A landscape with many valleys, sampled at points; each row gives a point and its height.
From any point a ball takes the steepest step (drop divided by distance) to one of its 6 nearest points. It stops when none of these is lower. Distance is the straight distance between rows; heights are no part of it.
Q_331: [ 22 -47   0  38  19  15   3  -9 -12 -48 -38  25]  h=287
Q_679: [-10  37  33  36  19   0  12 -33 -61   5  -3 -18]  h=392
Q_731: [-31  15 -12 -13 -17 -16   2  22  14  22  46 -33]  h=151
Q_734: [ 31 -42   5   1  14  -4  -8   4   6 -46 -34   6]  h=669
Q_796: [ -2  53   6   6  -3  13  -7 -34 -31  23  15  -9]  h=208
Q_409: [ -8 -53   9 -36  -5 -18  18  39  44   9  -4  27]  h=243
Q_148: [ -7  40  20  10   9 -13 -16   0 -49 -13   5 -46]  h=382
Q_986: [-16  46  -7  -4 -27  -1  -7  17  -7  28  34 -33]  h=483
Q_662: [ 14 -19 -12 -14  23  -8   1 -26  31  -7   5  -3]  h=471
Q_400: [ 41 -40  -2  17  -2  22 -24  18 -10 -36 -47  47]  h=391
Q_541: [ -5  46   0  -3 -15  -6 -15   9 -23  12  25 -42]  h=332
Q_663: [ -6  59  -6 -13 -37  20 -19  -4 -15  37  18 -13]  h=188
Q_428: [ 11  -5  11  20  35 -18   6 -25 -26 -36  -5 -29]  h=601
Q_470: [  5  11  -9  -3  24 -13  -2 -40  16  12  18  -7]  h=412
Q_492: [-10  65 -14 -13 -62  33  -5  22 -18  30   7  -5]  h=367
Q_727: [ 40 -19  -9   6 -11  14 -44  37   3  -7 -34  69]  h=536
Q_676: [ -1  65   7  -6 -48  48 -13  -8 -38  16 -11  -6]  h=137
Q_828: [ -8  37  21  30  15   1  13 -46 -38  16  14  -7]  h=245
Q_592: [ -6  61  22   2 -22  13 -14  -7 -50  11   5 -25]  h=143
Q_902: [ 10 -20   2 -16  12 -19   2   0  23 -14   3 -23]  h=586
Q_119: [ 39 -32  -1  -7 -17  -4 -33  55  10  -7 -37  55]  h=582
Q_803: [-16  19  30  44  34 -18  16 -26 -63 -16 -11 -24]  h=347
Q_498: [ 22 -34 -23  13   9  40 -22 -17  18  -6 -40  78]  h=466
Q_550: [-25  35  -5  -1 -42 -10  -3  49 -22  13  29 -43]  h=450
Q_668: [  7   9  -2  28  30  -8  14 -51 -14   0   8  -2]  h=350
Q_138: [ 21 -41 -17  24  20  18   0 -22   7 -29 -34  40]  h=85
Q_515: [ 24 -29  -3   8  26  -5   4 -24  10 -27 -19   3]  h=558
Q_386: [-15  40  -6 -11 -11  -8 -10  -6   7  29  33 -27]  h=319
Q_519: [-13   6   9  62  26 -13  41 -49 -32   8  -2   3]  h=444
Q_449: [ 19 -37  -8  29  27   4  16 -34  -1 -28 -26  12]  h=468
Q_698: [ -2  57 -11 -15 -74  44  -2  27 -14   9 -22   1]  h=320
Q_897: [  4  -8   5  44  39 -13  20 -38 -26 -21  -4  -9]  h=678
Q_598: [ 14 -31 -12 -28  11  -1  -2  -9  54  -2 -24  35]  h=534
Q_785: [ -3  22  14  -7   6 -24 -14  10 -18 -13  15 -62]  h=770
Q_326: [-12  13  -4 -10  -3 -18  -8   1  10   6  30 -40]  h=460
Q_794: [-41 -37  -9 -28  -2  -8  24  26  44  22  39  -7]  h=348
Q_183: [-29  28 -22 -12 -17  -1   3   6  25  45  45 -20]  h=639
Q_203: [ -2  31   7   5  15  -9  -9 -26 -23   0  20 -32]  h=134
Q_168: [ 32 -33 -15   6   4  25 -25   1  18 -10 -44  72]  h=492
Q_916: [-28 -62  16 -39  -7 -13  34  53  22   4  20   9]  h=290
Q_423: [-17 -48  10 -34  -4 -17  18  34  36  -2  18 -10]  h=271
Q_310: [-43 -26 -14 -31   3  -6  25  13  56  29  36   1]  h=246
Q_21: [-29 -44  -1 -40  11  -5  28  28  55  25  11  20]  h=288
Q_994: [-16 -18  -5 -30  -3 -16  12   7  44   7  30 -16]  h=369
Q_719: [ 34 -36  -6   2  -2  16 -23  12  11 -21 -40  58]  h=469
Q_493: [ -7  66  14  -2 -36  16 -20  19 -46   6   0 -30]  h=54
Q_754: [-15 -38  -5 -41   6 -10  18  13  63  14   3  21]  h=325
Q_660: [ 26 -42  -6 -20  -8  -6 -10  35  35  -1 -34  47]  h=368
Q_642: [  7 -20   5  48  38 -13  23 -23 -23 -44 -18  -8]  h=464

For each start below, name the point where the ball stops.
Q_719 -> Q_138
Q_119 -> Q_409
Q_642 -> Q_138
Q_663 -> Q_493
Q_803 -> Q_203

Call two points neighbours if one is among the 6 nearest of the other. Go from one point of each pair to the other, from neighbour to neighbour, staying as low as possible. Name the highest point that can't be avoided.
Q_203 / Q_138 -> Q_642
Q_493 / Q_731 -> Q_386
Q_203 / Q_493 -> Q_796
